A landscape with many valleys, sampled at points; each row gives a point and its height.
From any point a ball rolls to the lowest of the 2 points nearest to it. It stops when none of these is lower. Distance is the straight distance between rows; heights are no part of it.
k_39: [128 117 156 159 157 127  64  74  87 137 147 103 119 152 142 130 140 103
 118 149 148 113]  (h 35.3)
k_911: [112 116  70 108 173 111 115 146 165 133 107 139 157 118 102 139 109 114
 147 160  93 159]  (h 63.0)
k_648: [131 170 135 103 109 130 127 100 111 155 177 106 115 159  85 170 121 150
 119 162 168 135]  (h 16.1)
k_462: [120  90 130 130 146  88 160 118  93 134 162 163 159  96 175 126 194 160
 120 111 106  85]  (h 36.6)
k_967: [177  90 166 112 106 108 144 105  95 156 141 118 153 123  82  86 204 155
 150 149 171 109]  (h 54.0)
k_610: [116  95 101 139  72  90 185 163 117 111 136 153 118 136 132 113 122 147
 149 109 101 106]  (h 67.4)
k_465: [107 134  99 144 165 147 104 106 151 142 120 110 145 145 143 179 110 156
  78 125 106 169]  (h 43.3)
k_490: [126 140 118 102 110  64 155 196 126 100 121 142 141 128 169 177 133 138
 100 167 113 129]  (h 58.2)
k_931: [161 101 135 140  80  72 193 202 160  86 171 176 118  87 206  50 156 139
 139  92 118 121]  (h 50.6)
k_694: [185 105 139 135 113 119 158 162 129  97 119 125  97  99 209  37 124 158
 147  24 122  75]  (h 44.8)
k_816: [168 101 148 145 101 128 134 119  88 138  70  95 102 110 122 137 118 131
 121 160 160 134]  (h 47.1)
k_540: [130  85  87 145 119  99 123 123 131 137 139 141 185  95 116  94 153 135
 127 167 105 136]  (h 33.8)
k_331: [133 147 160 137 171 158 128 135 118  90 145 109 123 178 180 220 124 147
  58 108 115 100]  (h 50.7)
k_837: [ 86 148 119 106 202 103  91 121 161 162  99 128  74 140  82 185  86 137
 106 174 145 165]  (h 3.8)
k_890: [162  91 185 160  75 118 151 105 116 122 155 105  92 142 164 132  96 144
 137  89 111  89]  (h 51.2)
k_692: [156 116 129  93  86 100 150 122 125 168 142 121 173 153  39  75 164 127
 174 146 187 103]  (h 57.5)
k_644: [ 95 136 120 136 106 131  66 116 168 164 124 144  84 132  42  96 104 110
 177 146 152 152]  (h 20.9)
k_893: [ 73 154 135 142 172 133  95 109 188 156  97 152  46 111  91 154  70 120
 134 131 125 173]  (h 11.3)
k_856: [148 100  86 102 161 127 156 154 145  98 115 122 150 135 139 170 109 126
 150 127  96 139]  (h 65.8)
k_204: [104 126  95  90 125  90 170 186 114  67 124 140  99  91 171 132 114 122
 123 139 103 122]  (h 61.6)
k_249: [144  79 146 146  93  80 184 181 124  80 171 166 115  59 172  86 160 107
 130 152 144 124]  (h 54.6)
k_640: [172 120 137 130 167 142 127 144 104 128 124 152 161 141 190 197 173 144
 133 104 131 107]  (h 51.3)
k_843: [137 144 146 124 122 156 137 118 120  85 184 132 124 125 192 163 140 139
 106  96 109 132]  (h 45.6)
k_375: [119 143  66 131 144 139 100 142 145 139 136 144 161 113 161 210 122 178
 100 133 118 135]  (h 39.8)
k_759: [170 129 105 115 107 118 185 179 158  75 161 127 117  87 205  36 138 157
 117  55 122 116]  (h 47.4)
k_438: [185  85 180 146 108 159 127 127 127 102 120 123 108  89 192  70 139 162
 161  47 102  59]  (h 42.6)
k_690: [101 176 102 113 156 154 125 163 197  98 123 138 129 120 166  99 107 108
 108  82 101 199]  (h 46.0)
k_971: [135 150 133  89 102  63 172 137 120 177 136 134 197 158  74 108 153 108
 142 156 154 113]  (h 60.8)
k_378: [ 75 148 105 123 124 127 170 149 112 107 108 145 109  92 143 140 106  86
 109 126 133 135]  (h 63.9)
k_745: [149 170 144 101 122 144 117 103 105 186 105 103 140 177  54  86 141 140
 138 146 194 121]  (h 32.1)
k_259: [115 156 102 123  97  95 159 192 147 105 113 172 164 107 120 109 137 118
 109 196  96 178]  (h 38.3)
k_707: [144 142 141 112 108 107  84  88 146 206 119 102 162 119  84 108 107 104
 156 151 172 122]  (h 56.6)
k_390: [106 174 120 137 190 195 109 145 158  89  97 135  85 140 175 114 102 106
 106  74 108 166]  (h 48.4)
k_785: [145 119 166 145 101 138 123 109 119 132 121  85 107 188 123 139  79 153
 137 108  83  96]  (h 49.2)
k_232: [144 171 133 112 150 188 123 139 139  73 148 119 108 131 198 109 130 118
 116  64 113 142]  (h 48.3)
k_711: [ 97 107  73 135 142  98 129 156 151  93 170 164 183  89 140  82 141  98
 137 168  94 145]  (h 41.8)
k_598: [114  95 135 122  74 135 140 101 134 119 156 113 150 123  63  87 161 145
 123 127 117 138]  (h 17.0)
k_209: [102 160 118 111 150 105 117 178 142 106 110 143 125 142 183 205 105 109
  92 128 128 130]  (h 55.0)
k_82: [142  94 130 117 133 117 126 142 117  77 152 129 115  69 202  82 164 126
 138 100 107 117]  (h 33.2)
k_387: [ 84 158  96 134 132 134  98 139 176 152 135 188  78 116  78 134  99  98
 167 147 141 169]  (h 16.4)
k_71: [148  97 141 152  85 174 127  79 126 129 170 129 134  81 133 124 138 135
 152  92 136 116]  (h 39.6)
k_300: [136 107 141 142  81 105 145 101  90 165 154 123 125 148  86 120 130 126
 159 120 172  76]  (h 49.5)
k_721: [142  94 129 130 132 115 180 158 124  88 101 117 116 149 168 153  99 114
 130  86 111 124]  (h 67.7)
k_212: [108 124  76 146 109 147 120 141  98 101 136 141  73 114 161 144 125 153
 124 130 134 133]  (h 16.2)
k_682: [ 82 108  92 110 156  80 100 148 129 101 137 132 148 110 176  92 143 108
 126 130  82 128]  (h 48.7)
k_313: [183 124 143 114 145  91 142 134 115 147 135 131 185 157 148 189 159 119
 135 134 128 115]  (h 47.0)
k_899: [147 131 131 128 118 106 126 118 161 182 124 131 174 109  92 141 114  66
 150 160 169 162]  (h 59.3)
k_987: [163 175 184 150 137 187  93  83 107 183 115  92  97 182  61 100 107 138
 126 166 195 111]  (h 26.4)
k_748: [142 127 153 143 156 193 106  88  91 120  75 103  99 104 125 141 107 125
 138 128 116  92]  (h 39.4)
k_943: [106 112  91 171 127 171 103 120 141 121 129 137  99 119 132 118 114 119
 126 113 132 166]  (h 9.3)
k_863: [ 95 176 161 132 128 132  92 122 122 162  89 132 103 157  83 126 134 105
 120 154 150 166]  (h 26.8)
k_112: [182  87 158 131  90 116 145 129 101 143 103 119 140  84 114 113 174 132
 137 166 168 141]  (h 50.3)
k_570: [165 151 164 151 140 148 102 104  88 157 122  85  90 215 111 154  92 167
 102 169 135  68]  (h 43.7)
k_501: [ 78 147 154 162 160 186 113  87 126 115 126 122 116 154 119 115 128  94
  97  87 106 137]  (h 52.6)
k_324: [141 182 135  52 129  76 142 127 119 187 144  99 169 189  91 133 120 143
 137 163 179 108]  (h 64.0)
k_882: [159 110 151 122 116  83 121  81 102 177 136  78 141 137  92 101 114 119
 145 153 208  94]  (h 53.1)
k_629: [155 148 126  76 146 101 113 146 141 141 147 132 184 139 118 175 165 138
 134 173 113 141]  (h 41.3)
k_418: [110 136 150 152 128 132 137 130 115 116 118 130 139 163 141 131 143  79
 111 103 131 153]  (h 55.2)
k_75: [ 96 101 128 147 128 158  69 110 163 128 104 135 122 126  57  73 121  91
 165  93 119 149]  (h 25.9)
k_192: [150 154 107 111 151 137 140 126 105 162  90 110 150 166 109 213 125 183
 108 130 139 100]  (h 57.3)
k_59: [152 130  89 107 144 138 118 154 148  84 151 123 127  58 222 115 132 141
 118 121 113 151]  (h 25.2)
k_532: [112 173 106 101 113  90 133 121 162 190 143 149 176  93  53 109  97  97
 148 195 174 148]  (h 61.7)
k_824: [117 123  78 115  99 123 135 114 140 165 153 142 172 120  48  90 136 151
 148 166 127 139]  (h 25.4)
k_5: [115 153 142 135 109 178 132  99 112 146 109 127 122 182  29 101 140 121
 147 110 159 121]  (h 36.9)
k_327: [167 120 170 156  93 141 130  93  92 165 121  97 116 187  88 121 112 150
 139 129 140  71]  (h 46.6)
k_503: [122 126 146 101 101 113 143  93 125 127 171  99 134 138 103 144 126 125
 109 147 117 144]  (h 6.4)
k_383: [ 93 120 108 123  63  92 190 147 120 134 125 139 138 120  68 111 109 113
 143 140 124 117]  (h 65.6)
k_857: [ 96 135 108 113  80  86 155 123 130 175 108 124 147  96  48  97  99 104
 147 167 187 113]  (h 63.7)
k_174: [138 104 104 159 121  86 166 173 115  90 185 178 121  78 191 146 135 112
 123 170 149 122]  (h 58.7)
k_509: [128 106 146 138 135 190 100  70 121 126 138 113 118 100  88 128 115 113
 154 113 135 113]  (h 36.0)
k_74: [115 123  99 124 134 133 125 120 167 127 144 119 186 145 159 148 129 155
 103 102  65 159]  (h 46.4)
k_716: [137 164 156 145 170 161 101  88 135 189  71 116  93 157  61 128 109 112
 116 164 196 156]  (h 21.0)
k_491: [104 166 129 120 189 151 114 152 152  80 111 114 107 143 202 194  95 122
  69  91 125 123]  (h 52.8)
k_435: [121  92 161 104 106 100 175 138 117 100 104 112 138 141 126 111 139 123
 136  91  84 109]  (h 69.5)
k_661: [126 116  70 137 154 173  84 141 157  94 136 132 110  94 178  83 124 128
 134 111 117 177]  (h 16.5)
k_747: [167  72 139 163 124 112 142 132  72 129  83 105 100 134 164 147 140 166
 122 128 128 106]  (h 44.5)
k_85: [116 123  96 126 131 115 162 140 128 125 121 149 189 102 173 128 172 148
 115  99  88 119]  (h 42.4)
k_305: [135 161 145 104 146 110  97 128 127 155 104 110 148 184 107 163 144 129
 124 158 120 159]  (h 34.1)
k_368: [ 93 165 136 110 100 101 117 153 144 143 119 156 132 131  92 106 147  98
 127 182 127 180]  (h 32.4)
k_658: [163 109 167 157 131 160 134 109  72 133  78 110 102 137 145 134 128 177
 127 118  98  59]  (h 42.3)
k_645: [106 126 128 114 191 133 104 109 137 137  78 104  86 155  87 167  71 120
 133 138 116 127]  (h 12.9)
k_691: [ 62 169 150 161 196 176  85 106 155 129  96 144  70 155 130 124  93 117
 103  91  98 149]  (h 50.5)
k_829: [144 145 154 161 171 137  52 108 104 145 114 104  99 200 147 174 112 132
 112 164 128  97]  (h 40.3)
k_881: [129 144 180 124 135 146 120  99  98 100 187 104 104 160 162 186 128 155
  96 122  98  87]  (h 48.5)
k_652: [129 103 147 132 148 126 101  82  89 116 165 119 136 106 164 131 182 128
 126 123 127 105]  (h 28.7)
k_215: [126 137  95 134 120 114 132 147 111 128 154 138  97 142 126 184 116 139
 111 182 160 146]  (h 23.8)
k_735: [ 54 184 118 118 141 131 127 156 156 114 106 155  76 117 142 149  87  94
 125 101 119 150]  (h 65.4)
k_654: [147  71 170 141  90 122 123 124 105 113 109 125 126  82 157  76 159 135
 153  90 115  93]  (h 39.2)
k_576: [133 118  63 111 140 121 119 156 148  95 172 143 162  68 192 168 136 166
 111 151 100 128]  (h 33.5)
k_945: [ 95  98 120 152 125 119 141 132 161 121 120 142 171 124 107  95 136  57
 131 120 123 171]  (h 58.0)
k_472: [153 107 157 155 108 181 150  96 102 110 176 134 109  93 186 124 153 183
 122  78 115  97]  (h 42.7)
k_515: [132  97 146 136 105 182  91 124 130  95 127 123 117 122  92  79 145 111
 173  81 116 102]  (h 31.3)
k_668: [154 142 129 115 153 178 138 115 102 123 115 128 144 142 120 180 153 152
 134 117 117 119]  (h 54.7)
k_891: [113 147 105 122 101 149 150 177 163  95 113 157 142 125 137  98 139 113
 124 117  93 187]  (h 43.2)
k_415: [ 86 120  98 130 161 120 139 113 172 158  98 142 153 112  45 103 113  92
 135 141 131 177]  (h 60.4)

Call two points neighbours if one is among the 2 nearest of the other. Go from one point of each pair to the other, from neighbour to neighbour, staying as low as possible. Name the highest point that can't be avoided.
k_716 / k_503 | k_890
k_652 / k_59 | k_74
k_837 / k_863 | k_390
k_503 / k_943 | k_215

For each start below, name the point where the ball stops.
k_383 | k_327
k_971 | k_509
k_174 | k_59
k_378 | k_843
